Each row is a point on a tangle of strands that fork and nearly touch. The rows are in no order.
In the rows, 128 means zero.
Two points are linked if the straight distance between their rows is under 115. Some points are linked to none.
rof: [ 65  79 129  92 155  50  93 171 202 121 118  97 140 189 160  84  57 124
 133  76 136 164 105 143 118]
davol: [110 142 135 129 118 198 151 136 100 135 119 144 179 176  99  99 155 113
  76 107 131 109 156 141 189]
negus: [117 107 125 104 154 160 156  96  69 157 137 164 134 125 132 118 142 150
 136 129 141  97 129 118 116]
rupi: [109 109 101 143 181  86  88 115 151 120 116  87 143 151 104 135 103 122
 156  97 127 173  95 104  83]
rizon: [165 138 165 143 117 148 194  67  79 149 138 145 105 138  95 135 185 148
 123 121 148  67 119 148 118]
miz: [ 69  57 109  97 165  74 101 142 150 133 114 119 179 133 165 134  89 127
 148  80 121 195  82 131 133]
zadok: [126 189 120 131 173 133 131 168 182 156  56 104 114 197 108 174 183 158
  98 131  72  85 134  97 107]
Vasub: [112 150  77 112 115 162 182 114  68 141 111  93 141 155 151 132 173  89
 114 109 120  87 182 151 155]
dep: [117  92 181 115 146 155  79 146 105 149 124 175 154 118 127 125 125 136
 113  95 144 165  82 124 104]
dokeb: [137 114  87 103 129 129 116  86 133 103 111 111 153 130 142 156 137 147
 152 100 149 148  86 147  98]
posut: [ 86 145  87 110 142 107 114 131 125 138  86 105 109 144 147 104  87 162
 106 143 138  97 123 130 110]
kepip: [131 182  87 156 174 118 114 157 180 180  75 134 113 214 105 131 183 159
  98 117  93  89 127  94 119]
naz: [138  99 178 105 129 175 103 142  73 169 106 182 145 120 127 118 136 121
 109 117 146 143 105 111 139]
solan: [108 124 105 166 138 105  94 143 168 138 101 175  94 180 122  72 115 180
 113 123 120 104 156 166 121]
gul: [102 148 122 154 185  82 104 115 127 141  50  70 101 182 105 144 140 159
 139  93 111  86 148  95  76]
bise: [198 147 109 161 120  95 155  74 144 101  88 130  80 142 127 155 154 182
 160 133 145  79 117 127 105]
tunu: [ 85 132 112 147 181  85  95 134 146 139 113 133 109 192  79  92 148 152
 124 126 103 154 123 118 137]
zib: [146 117 102  84 111 153 156  72  80  94 105 101 152 146 130 163 163 135
 135 110 144 112 130 154 108]
seru: [108 112 125 119  66 165 132 154 103 131 129 223 116 142 154 114 122 120
  94 146 113 154 171 132 156]
Mit: [201 128 195 134 109 142 178 135 111 140 167 123 111  77 112 162 152  80
 190 149 163  86 121 140 167]
bulan: [130 172  88 118 135 160 157 106 147 134 124 100 148 177 102 140 166 123
  98 111 126  79 210 108 122]
vobog: [ 99  45 166 164 122  55  98 174 148 143 140 132 178 102 162 124  72 126
 145  87  90 140  83 151 129]
vobo: [173 197 128 198 121 136 152  97 175 119  98 110  92 143  83 124 140 138
 131 167 129 113 149 110 165]
nagu: [131 125  86 141 101 111  79 117 157  99 122 114 110 116 176 123 108 118
 105 119 127 169 107 132  88]
Meku: [161 127 111 151 110 168 128 121 117 107 187 137 121  89 144 140 134  82
 154 106 118 150 147 116 100]
serim: [157 175  99 152 164 129 142 123 167 156  97 127 132 186  76 127 167 193
 131 128 124  95 160 103 117]
satag: [172  95 120 141 139  72 132  94 138 136 140 113 129 142 101 127 140 165
 178 118 140 123  60 132 103]
zek: [102 164 103  83 126 154 131 137 135  95 115  60 141 124 144 142  98  97
 115 138 159 103 169 131 129]
bizer: [ 92  85 120 133 137 107  89 134 129  98  85 127 144 182 117  81  84 130
  93 128 144 165  92 129 147]
doror: [ 64 114 151  71 110 144 105 140 141 106 147 163 147 141 131 121 144  87
  96 123 114 208 155 153 133]
vod: [156 186 119 152 100 157 177 130 144 135  85 113 150 188  65 104 149 127
 101 152 149  68 166 115 182]
Vov: [ 80 124 120  67 136 130 102 103 204 115 138 131 159  97 174 129 135 133
  97  90 159 204 159 127 110]
vus: [ 89 191  98 122 183 108 114 146 146 163  90  96 112 207 107 120 138 122
  99 148 100 130 160  50 133]
fomu: [123 118 127 149 169 115  73 121 167 143 108 104 125 178 100  99 105 160
 120 111 153  98 120 128  63]
pifov: [106 130 186  87 115 155 139 146  56 164 172 116 129  86 153 151 139  94
 122 122 112 146 106 160 141]
lopi: [ 99  95 119 124 146 105 109 131 140 111 128 142 197  72 216 167 101 113
 107 108  76 186  83 136 119]
vuk: [ 91  66 159 104 120  94 107 176 139 140 130 200 170 124 147 116  84 150
 137 136 118 177  84 139 134]
nubi: [122 119 180  95  66 137 124 177 131 134 176 171 168  63 200 153 101  74
  99 134 100 163 127 141 115]
zovud: [161 124 177 126  95 140 126 209 125 107 158 117 159  66 192 173 121  62
 145 133 132 117 128 180 149]
zitos: [ 77  88 102 117 180  88  72 159 199 117  94 118 124 201 150  97  66 136
 118  72 141 156 154 113 122]
Toso: [ 97  87  94 106 119  94 111 109 116 159 153 138  97 126 153 112 152 126
 114  95  94 167  96 153  93]
Rusa: [ 73 102 124 129 162 103 118 125  85 135 139 148 150  83 139 135 107 150
 160  89 115 148  84 136 120]
bidi: [ 87  71 150 144 152 116  79 143 117 145 111 171 143 124 127  96  85 125
 120  89 153 149 118 141  82]
Fote: [ 91 137  72  77 108 155 152 125 118 157 125  87 118 159 149 110 167  82
  75 131 129 118 164 151 160]
zup: [ 99 122 115 170 197  68 105 148 177 132  71 116  93 173  97  96 102 203
 158 126 143  91 123 122 157]
mil: [113 133 103 123 153 149 121 123 130 146 172 139 119 151 111 100 156 152
 114 128 114 130 179 127 100]
sopeb: [133 133  90 126 120 163 150 136 134 149 171 147 121 143 101 110 167 134
 143 146 126 109 188 127 142]
gav: [134 163  77 162 161 112 139 115 140 146  98 136  89 160 122 113 148 182
 139 128 104 106 153 116 121]
Vusef: [128 159  91 155 161  95  91 113 163 151 149 116  93 136  89 127 136 136
 127 142 124 143 134  92  76]
guriv: [158 179 129 175  99 138 191 101 122 136 145 104  55 110 135 124 154 134
 138 138 127  55 162 157 133]
Zon: [162 125  95 193 129 105 115 115 136  90  88 104 122 137 117 122  92 148
 134 143 145 122 109  81 130]
pitis: [116 174 109  97 151 126 104 109 160  82 121  66 147 147 122 167 110 138
 127 129 143 151 130 116  74]
Zubi: [161 134 138 129 111  94 178  66  79  88  89 120 120 109 116 161 107 159
 150 128 126 114 116 116 122]
Rav: [170 210 130 137 117  77 211  84 130 158  88 116 106 157  78 172 173 168
 132 124  97  88 187 119 164]
galo: [110 135 111 179 198  87  88 113 151 163  90  93 102 176  98 104 124 144
 131  82 123  97 147 105  72]
luk: [ 65 132 107  80 144  96  81 129 208 117 148 122 126 102 158 120 116 126
  85  96 133 197 151 128  68]
Bodi: [ 63 128 132  78 126 117  97 140 169 124 162 155 123 159 115  94 129 118
  96 152 121 185 172 136 115]
tozuv: [138 153 107 161 139  79 141 112 148  97 135  81 158  83 159 165  82 154
 155 149  97 109 100 100  82]
Kuru: [173 141 131 131  73 118 181 102 108 120 155  74 105  99 134 149 131  91
 154 160 130  91 119 109 151]
ref: [122 111 106  68  90 134 129 149 163 122 152  96 151 161 133 101 126 101
 114 172 142 168 137 108 155]
Beru: [130 144 134 176 158  58 119 125 167 133  80  90  76 152  76 121 119 184
 174 128 137  84 102 149 122]
Kimun: [102 140 162 115 120 192 139 131  67 154 126 133 141 142 108 123 166  89
  93 122 127 111 143 142 188]
lale: [131 145 177 145 119 159 171 110  90 130 123 148 122  91  94 126 115 148
 133 155 146  99 139 124 170]
munu: [140 176 154 162 111 139 154  89 107 123 159  74 105 130  70 121 164  81
 118 142 135  78 148 138 141]
gam: [134 132 157  92  93 171 142 143 114  81 136  97 186 104 113 150 124  80
 154 132 169  89 137 145 142]
buz: [107  58 117 149 101  41  87 161 178 120 131 127 152 145 149 108  62 110
 133 104  99 162  95 149 119]
penon: [162 132 136 157 133  96 160  63 147 126 109 141  59 114  94 131 134 200
 175 138 137  93  93 165 130]
Zuz: [193 161  83 155 118 179 165 114 117  89 120 138 116 145 131 147 167 152
 135 123 144  70 169 158 125]
Lak: [160 130 159 140  88 142 147 152 143 135 174 151 103  65 106 127 110 108
 154 189 134 134 137 118 178]
pemo: [157 168  99 140 113 127 115 141 186 163 123 147  80 186  96  91 166 153
  92 155 112 110 128 136 118]
Vubiv: [ 72  91  88 124 139  87 102 142 120 141  83 112 113 114 157  88  80 167
 137 116 142 118 110 120 118]
negi: [137 146 159 157 129 155 153  96 129 134 109 148 129 130  60 103 129 159
 123 168 146 119 129 114 195]
rus: [121 101 138 104  96 166 131 183 113 141 160 139 145  91 116 117 124  73
 131 170 156  96 197 137 162]
Samu: [180 132  81 137 109 151 174  91 120 109 103 144  91 149 145 119 167 169
 132 137 161  70 132 138 104]
sudug: [121  95  90 102 152 122 135 108 115 124 100 110 157 166 113 113 125 151
 139 155 154 137  93  87 140]
Rizi: [138 143 213  77 110 182  95 171 102 146 142  96 183 100 129 152 120  82
 128 140 146 149 114 123 141]
laf: [110 135 127 107 139 112 123  64 101 142 150  75 137 138  76 123 145 122
 125 128 119 136  95 114  88]
kevas: [134 151  79 133 103 150  95 140 160  97  99 113 103 157 146 117 132 129
  84 131 125 150 144 139 130]
pebu: [134 116 120 188 119  67 104 137 146 138 151 142  91  84 107 100  88 128
 148 148 115 162  94 110 120]
gizot: [153 127 175 124 125 154 137 170  75 132 130 141 172  67 151 167 124 120
 145 146 114 164  87 112 172]
Maz: [138 132 176 174 136 108 165  64  82 122  91 151 111 105  86 140 117 162
 166 142 138 105 112 114 147]
gufi: [ 99 117  84 120 190  97  65 193 189 133  61 112  85 203 145 126 111 157
 133  94 130 123 156 113 111]
zemut: [ 88 116 107 164 104  92 104 129 109 167 132 173  64 144 122  75 120 125
  83 119 104 138 133 131 128]
Fes: [144 106 133 133 107 190 133 165 135 133 182 167 137 116 106 104 152 102
 127 157 140 113 184 136 158]
peg: [126 178 106  99 165 133 111  98 153 102  95  70 135 176 123 142 129 173
 131 103 144 120 155 115  69]
Madi: [130 104 125 134  71 139 101 122 118 104 130 150 107 100 173 119 112  89
  94 114 122 160 102 143 109]
Kot: [101 141 152 175 166 118 123 120 123 152 133 161 103 139  66  74 126 170
 121 125 127  87 119 160 141]
rab: [153 119 165 121 137 141 141 188 101 102 178 118 162  72 152 182 140  72
 188 140 139  92 135 164 168]
zosit: [158 166 123 131 111 120 151  98 101  97 113  80 125 115 125 150 114 149
 154 160 138  97 132 112 117]
Garim: [172 118 205  66 100 180  98 177 113 162 143 142 188  99 157 150 132  76
 109 113 151 181 108 129 126]
mori: [114  96 117  82  70 175 140 136 110 146 133 170 110 127 168 115 159 107
  74 118 126 143 172 160 130]
Vifu: [ 91 119 156  71 149 155 121 154 138 117 170 132 189  97 130 136  97 135
 141 150 130 157 120 125 125]
lafa: [113  85 123  77 141 180  92 114 150 126 113 158 162 151 146 128 141 110
  83  90 160 198 145 106 130]
deza: [133  92 159 116 141 137 122 163  93 128 102 169 171  87 178 157 120 142
 148 131 105 176  65 120 159]
Suv: [128 139 144 110 144 205 124 104 122  89 107 115 181 138 120 137 133  89
 104 106 171 127 166 110 124]
Lobev: [110 112 159  87 103 154 109 143 119 132 171 159 129 113 118 123 157  86
 112 125 117 213 134 138 146]
fufuf: [115 140 123 105 106 132 129 119 107 140 179  78 131 133  89 107 155 108
 125 154 135 134 109 143 115]
dib: [ 96 131  82  71 109 147 126 143 150 140 136  83 124 187 119  95 146 102
  96 154 137 118 166 132 168]
Sude: [133  97 105 138 144  77 130  98 123 183 127 122  92 139  95  93 129 158
 157 135 122 115  94 103 110]
deg: [139 163 108 185 118 124 159 101 110 146 138 124  39 115 133 112 142 138
 120 154 121  87 126 131 149]
rud: [115 136 178 100 128 189 129 171  53 147 143 128 143 104 138 152 165  77
 120  99 142 133 152 141 179]
mase: [139  68 115 146 151  93 119 136 140 114 136 142 205  89 191 171 129 140
 146 114  79 153  61 133 121]
lezeg: [110  95 169  60 103 151 118 145 182 138 141 159 193  64 203 165 137  86
  83 102 122 209 146 137 132]
lemiz: [151  98  79 156 117  88  95 147 176 157 117 158  81 148 126  87 129 159
 138 136 128 135 126 143  99]
zani: [118 131 166 111 101 159 100 170 136 135 139 161 183  59 177 154  67  94
  95 125 121 163 123 122 101]
firi: [156 149 104 142 120 138 165 121  98 126 131  86 141 142 116 144 138  68
 131 112 145  23 220 146 129]
Ges: [ 76 137  89  90 155 100 121 111 149 125 130  76 152  94 186 136 111 136
 138 110 123 163 116 124  85]
fafak: [ 84  91 167  82 116 131  95 151 163 132 124 193 191  82 186 147  95 100
  89 109 128 198 115 106 108]
dag: [176 129 202 136 129 150 164 171  76 145 188 120 123  80 128 169 159  57
 174 126 148  90 135 147 149]
rolom: [176 153  77 158 109 139 134 129 128 103 167 113  95 117 130 148 168  85
 163 136 127 134 171 118 141]
Mose: [105 118 144  73 109 163 115  93 117 139 146 100 145  90 148 125 121  96
  92 114 158 140 121 141  96]
kiz: [183 134 163 111 105 127 186 101  91  84 135  86 146 115 100 176 140  96
 179 113 149  68 168 149 132]
bukuz: [124 175 115 116 186  99 105 127 139 103  42  81 108 205 103 157 148 168
 127 102 117 111 134 115  85]
geki: [176 111 141 152 125 146 179 133  84 124 132 123 123 114 141 135 159  47
 158 114 162  22 185 152 138]
legi: [146 154 171 159 102 165 163 117  68 133 169 121  85 114 116 127 170  84
 125 126 118 101 133 152 150]
Vomin: [143 102 177 129  72 148 106 150  74 150 145 175  91 100 178 129 122  75
  92 118 113 157  97 147 115]
Kelum: [117 110 175  84 121 153 121 126  91 156 161 134 153  53 187 153 123 112
 109  97 129 141  92 145 102]
zed: [101  92  95 155 158  54  98 137 126 129 125 113  81 126 137 101 135 170
 162 112 102 153  93 158 135]
Bar: [155  86  84 135 126 126 119 118 146 140 150 171 102 117 154 111 128 155
 149 135 145 113 116 133  69]
loka: [ 75 163  97 102 142 107  69 124 182 130 115 101  95 118 155 117 128 132
  87  98 124 168 172 140  76]
Mikob: [ 98 117  88  60 124 120 127 108 188 116 136  88 174  91 195 162 120 131
  95 112 123 192 117 121 114]
dipep: [108 108 131 137 121 114  89 157 148 110 136 157 138 121 131  89  51 153
 115 162 148 124 100 132 111]
naza: [105  69 125  99 149 100  94 132 186 108 119 158 181 130 165 132 116 119
 119  73 133 209  92 129 121]
Nuzis: [169 112 192 107 136 154 164 113  65 147 158 130 148  91 127 156 153 127
 161 122 140 118  76 122 111]
Zuzi: [144 135 196 105 103 161 149 138  90 119 131  84 156 106  94 145 129  67
 140 141 168  74 123 160 160]
vez: [169 128 187 126 125 181 160 131  59 134 160 113 133  88 157 172 150  74
 146 102 154 106 118 116 103]
Ginel: [156 135 162 133 119 175 133 160 109  71 149 137 153 100 126 173 134 105
 175 131 157  89 161 146 151]
rop: [126 110 176  88  91 157 110 190 108 132 155 157 133 119 146 143 138  66
 129 145 112 181 142 129 178]
Diben: [ 79 127 149 102 136 156 104 160 143  94 162 145 197 107 127 142  93 113
 123 152 119 203 121  91 141]
kipop: [ 99 109  84 137 146 104  98 128 110 131 106 145 102 168 111 113 153 156
 132 118 109 170 110 144 162]
Metor: [148 133 140 165 148 125 171  58  94 161 137 158 100 137  81 119 184 169
 136 109 115  97 118 140 126]
Mig: [125  87 166 150 110 112 111 152 121 118 108 158 142 121 108  92  79 152
 134 147 150 122  64 139 131]
leb: [ 81 143  95 111 180  97  71 153 165 144  64  90  92 183 153 120 109 150
 102 117 117 118 130 112 111]
zigob: [136 157  88 127  79  85 124 155 159 158 121 139  45 156 126  88 151 147
  98 169  92 115 143 129 134]
dopa: [169 162 111 182 140 121 105 110 166  89  95 123 112 148 102 123 120 160
 141 161 138 136 115 120 132]
deka: [108 140 127 109 139 135 141 139 129 108 189 118 163  86 110 139 121 142
 178 159 121 133 141 124 124]
guro: [137 138  82 159 165  82  90 155 151 100  70  87  76 156 151 142 124 161
 163 113 101 129 105 113 108]
sobef: [ 95 108  92 139 101  80  93 144 144 138 108 167  96 185 121  80 108 115
  88 140  93 174 149 130 113]
Fot: [123  87 107  76 110 131 116 140 141 116 133 139 144 142 122  93 114 152
 132 189 147 165  97 103 145]
tez: [118  99 180 104  71 111 113 167 105 142 153 200 118  76 188 133 102  95
 117 128  94 181 111 143  82]
Dofo: [133 200  88 115 140 158 121 144 154 114 120  56 124 185 121 140 165  90
 106 129 117  89 205 134 139]
zazet: [140 130 191 153 113 171 156 117  78 159 150 170  83  93 105 116 146 129
 116 139 133  99 118 127 172]
gup: [144 118 118 110 122 148 127 125 140 102 180 132 163  88 172 173 149  91
 140 111 119 175 107 128  93]
vafin: [111  88 152 166 113  76 107 169 131 133 164 169 155  65 154 131  75 124
 133 133  71 149  70 137 120]
Sogiv: [127 110 113 176 157  44 141  99 111 109  97 118 114 102 130 144  99 180
 203 118 106 130 102 106 145]
puvak: [ 73  73 129 123 169 102  98 138 121 101 100 120 152 158 128  99  84 139
 147  74 144 166  98 122 155]
Likas: [157  87 111 163 122 125 144 125 134 132 139 185 113  83 162 121  97 154
 158 134 132 120 111 122 109]
Mav: [ 97 146 115 103 104 161 124 151 118 137 162  96 137 108 137 118 105  65
 120 143 143 100 181 132 137]
pigo: [102 143 111 123 162 178 120 111 125  85  96 137 164 176 129 107 112 127
  94 124 149 151 158  99 156]
pano: [184 138 196 132 108 176 120 196 102 143 167 126 141  73 206 174 111  57
 135 110 133 122 113 153 127]
pab: [147 145 142 158 112 158 178 106 141 150 114 155 132 154  68  88 167 151
 101 150 147  76 136 128 178]
zef: [ 97 126 110 160 175  90  90 153 160  99  92 112 125 158 103 114  67 187
 153 135 137 122 133 104 126]
revum: [143 147  67 117 111 178 111 122 147  95 124 111 128 165 138 128 148  80
 102 116 144 162 178 121 152]
pim: [ 83 209 115 144 159 142 137 128 131 149 122 114 126 182  82  99 142 157
  74 123  90 100 160 126 144]
mura: [125 170  99 154 177 106  92 151 159  99  49 100  64 195 128 156 147 201
 138 126 109  93 125 138 114]
dus: [134 124 180  75 103 150 144 155 130 140 147 106 226  78 186 171 124 100
 118 144 117 115  93 146 145]
kamun: [143 127 186 139 126 175 130 133  54 163 118 166 114 142 106 110 145 104
  99 132 133 131 111 113 164]
vavus: [149 118 160  93  84 141 155 166 127 138 165  93 187  67 150 155 121  98
 143 171 126  98  88 133 132]
nuv: [ 95 116 110 116 114 161 101 117 111 143 130 189 112 128 167 114 140 110
  64  80 118 153 162 149 106]
naten: [146 111 114 107 130 135 132  84 145 105 141 106 177  84 183 176 145 107
 124  95 129 150  92 148  86]
rimi: [196 127 152 158  91 140 195  87 136 130 170 118  75  93 111 137 146  91
 155 165 155  96 125 137 160]
puriz: [ 64 119 127 102 103  76  88 147 156 118 128 188 118 172 146  89 104 116
 114 143 102 184 164 137 107]
Gisu: [172 212 151 180 117  94 191  71 147 140  77 130  69 143  78 140 151 183
 135 126 103  73 152 141 155]
Rugid: [127 133  76 128 122 128 129 119 113 131 131 126 115 114 144 131 105 126
 135 152 123 157 142  76 118]
kade: [192 132 124 130  81 145 174 135 108 104 164  96 133  78 174 161 116  65
 154 158 138  87 129 113 115]
Gak: [155 175 110 157 132 122 206  83  96 126 106 125 116 151 109 139 166 146
 137 132 107  94 174 112 164]
Figos: [137 113 104 136 167  85 110 122 166 111 133  88 152 142  95 128 116 167
 171 128 126 162  76 113 103]
Vep: [136 146 126 122 105 140 125 120 152 122 162 101 117 152  69  91 144 141
 125 174 142 118 120 158 129]
biso: [144 104 108 164 152 127 150  88  87 140 133 180  78 144 124 111 181 166
 135 109 104 127 115 149 131]
Bab: [103  95 149 145  90 123 121 136  89 143 137 218  96 139 113  91 118 127
 101 133  96 150 133 159 128]
bug: [165 157  90 143 104 153 138 119 122  98 113 101 119 167 102 131 173  83
 133 141 134 141 154 102 160]
bagup: [144  94 142 176 101  73 109 143 149 123 168 168 108  67 144 115  96 139
 138 154  93 148  66 160 134]
Mak: [174 202 144 181 109 126 210  73 155 141 125 126  75 128  89 123 152 153
 129 124 117  46 186 160 173]
busor: [145 146 106 102 130 124 110 140 176 145 141 113 105 177  87  87 154 158
 102 180 138 119 128 132 132]
Bokeg: [161 164 115 117  89 111 174 103  96  94 124  57 121 146 104 163 137  96
 147 127 149  50 201 140 111]
tof: [158  80 133 139 132 107 134 154 110 151 129 172 175  77 202 162 126 145
 137 128 106 143  45 130 120]
geka: [149 127 105 140 112 108 154 114 130 107 135 116 170  60 180 159 103 154
 162 158 103 120  79 109 117]
Paz: [ 90 178 104 149 116 142 133 129 149 164 125 156 124 190 102  97 157 131
  47 109  85 152 159 148 134]
tuzig: [ 85 121 154 107 152 132 104 100  95 140 119 109 135 136 100  97 112 147
 110 121 150 126  87 136  91]
povu: [ 78 123 143  96 137 136  92  97 138 133 126 108 138 126 126 110 106 102
  67 110 158 176 119 131  93]
zet: [128  86  79 138 118  87  80 146 167 123 135 132 133 137 157 113  90 124
 148 129 100 191  95 113 106]
sim: [139 130 138 124 130 125 165 140 123  88 125 123 208  73 164 165  88 164
 155 168 107 122  82 120 151]
gerug: [174 115 162 140 135 168 174 117  70 147 140 137 140 122  82 151 173  73
 155 124 152  79 157  99 167]
Sof: [135 116 104 107 120 170 160  92  80 141 124 128 146 146 144 116 172 124
 110  95 145 104 148 134 127]
nul: [149 150 127 128 111 146 140 148 152 106 181 103 139  87 107 130 107 125
 175 173 129 125 166 115 157]
pudof: [154 101 174 125 132 129 134 120 115 138 162 141 164  83 122 152 123 150
 149 142 139 116  51 134 100]
tazu: [118 116 103 139 171 143  91  97 142 127 153 143 124 138 105 121 137 137
 120 111 118 153 143 127  88]
pibad: [116  86 126 154 158  89  99 126 141 174 137 127 133 165  79  90  89 163
 152 118 153 121 116 118 103]
sozaz: [101 133 120 127 141 118  92 152 168  98 148 128 136 130 118 111  64 156
 141 155 139 148 127 105  95]
kabal: [130 171  82 155 158 109 180 108 119 178  97 142  81 147 124 131 162 179
 141 138  99  81 166 108 161]
gamid: [135  74 148 164 118 110 113 128 120 137 105 172  99 138  96  81 121 151
 127 136 133 135  75 135 163]
Nede: [152 181 128 160 116 145 165 120 159 104 108 118 115 142  79 118 118 154
 121 176 139  63 190 100 150]
nokos: [136 179 147 165 140  81 150  75 149 136  89 116  86 141  75 125 143 192
 146 135 113  77 113 153 143]
Kefa: [ 72 175 113 139 178 113 117 121 145 130 121 115 116 191  71 101 125 156
  95 144 106 133 141  99 131]
tunup: [134 107 122 122  82 135 142 133 133 130 166 172  91  87 122 114 129 135
 141 173 126 153 119 130 168]
Muvek: [146 101 168  67 119 193 112 178 128 144 143 146 173  80 193 165 134  80
 119  89 137 176 149 123 141]
Ludog: [ 90 135  99 120 172  86 123 121 141 127 135  82 178  91 149 167  75 148
 156 140 101 147  99  99  93]
vizep: [134 119  92 171 165  48 118 103 119 126  97  92  89 139 125 149 117 187
 189 101 113 121 126 101  97]
Des: [191 130 167 165 116 142 219  98  86 125 131 133 126 126 104 167 169  80
 160 114 149  60 184 112 200]
fifu: [114  58 113 113 121 103  81 132 156 133 137 176 154 134 138 124 106  91
 117 106 121 221 112 112 108]
meva: [131 111 157 117 120 165 126 128  99  84 107 134 165 131 111 139 123 135
 148 136 143 160  94 123 138]
gopiz: [ 70 136 120  75 157 114 100 161 179 102 151 122 133 141 122  99  71 160
 116 145 123 168 136 127 116]
nama: [150 104 150 111  91 130 134 148 134 135 173 128 157  87 149 128 121 121
 133 155 131 125  63 137 104]
topag: [167 110 159 177 107 141 149 129 111 127 144 186 112  48 164 142  98 153
 145 140 135 119  91 130 127]
semup: [105 121  98  85 176 153 124 113 153  98  99 131 161 204 121 107 118 142
 111 124 158 156 126  96 134]
gubeb: [165 131 168 124 112 106 164  96 137 113 130 122 146  77  81 143 118 169
 166 175 145 103  68 139 123]
Zor: [171 115 186  99  93 157 132 197  75 137 141 142 149  86 144 149 128  83
 137 143 108 175 113 104 187]
toda: [ 89 102 120  90 129 116 124 109  75 142 150 139 138  97 160 139 120 136
 124 115 108 146  73 151 107]
repid: [114 169 125 142 134 121 132  79  93 109  70  91 130 168  92 120 139 138
 100 115 126 124 138 110 120]
tupo: [161 125 151 153 117 159 166 114  79 106 171 111  95 133 137 141 176  52
 127  96 148  73 149 169 147]
Fogu: [111 188  94  91 131 143 123 138 144 106 102  56 113 168 121 153 114 110
 115 154 133 113 191  94 138]
Vive: [153 189  73 113 145 148 160 154 156 136  83 114 140 205 109 143 173 173
 108 127 128  77 185  90 132]
vinis: [122 129 150 118 123 204 104 132 100 117 107 137 164 103 138 114  95  76
  93 112 166 134 160 100 121]
ralir: [162 124 159 139 123 202 126 127  91 149 166 154 124 102 146 145 147  70
 120  94 148 124 138 115 103]
Doriv: [130 111 130  92 140 192 116  90 130  89 110 130 182 113 145 171 149  94
 122  99 165 177 149 123 130]
votu: [127 158 132 197 149 114 117 113 168 150 100 173 101 173  73  85 129 188
 108 123 117 111 120 150 158]
seg: [132 138 120 149  81 127 164 131 110 152 178 157  49 102 143  96 134 118
 110 168 110 124 149 133 163]
kem: [ 76 167  97 114 175 109  70 151 163 143 113  91  73 148 141 132 131 147
  98 129  93 136 149 126  95]
Zifa: [195 139 156 156 118 110 224  87  79 105 149 115 104 134  88 178 164  98
 154 104 144  47 197 145 136]
selud: [162 109 148 153 131 134 130 116 111 115 127 169  95 128 101 115 159 164
 141 139 130 137  76 155 151]
tafe: [ 82  78  95 134 147  80  83 155 145 142 115 125 122 133 156  93  82 147
 139  92 131 128 134 149  85]
Lobim: [199 122 153 162  99 141 187 102 109 107 149 152  81  93 153 152 130 129
 156 130 153 102  97 132 136]
vitol: [ 92 121 110 155 154  73 130 114  96 123 120 113 118  96 127 129 111 173
 174 131 108 148  88 140 153]

A fork is a point with three links. Follow the links from the first point to the second and name the forks in between, in order.
fafak, rolom: nagu
zitos, tuzig: leb, kamun, Kimun, Kelum
davol, Vasub: Kimun, kamun, zazet, lale, Kuru, rimi, dag, vez, Meku, Sof
pab, buz: lale, Kuru, rimi, dag, vez, Meku, nagu, zet
Figos, kamun: bukuz, vitol, toda, Kelum, Kimun
selud, guriv: sozaz, nokos, Gisu
Garim, gam: nagu, Meku, vez, dag, rab

A fork is a point with three links, a tip a point with one. Leave the first point through the second and follow the links. Name the first fork or tip that comes.
deza, gizot: Bodi
Mak, guriv: Diben
Vep, fufuf: Kelum
dib, ref: Suv
leb, kem: sim
Zon, dopa: lale
Suv, pigo: Sof
rizon, Metor: sozaz
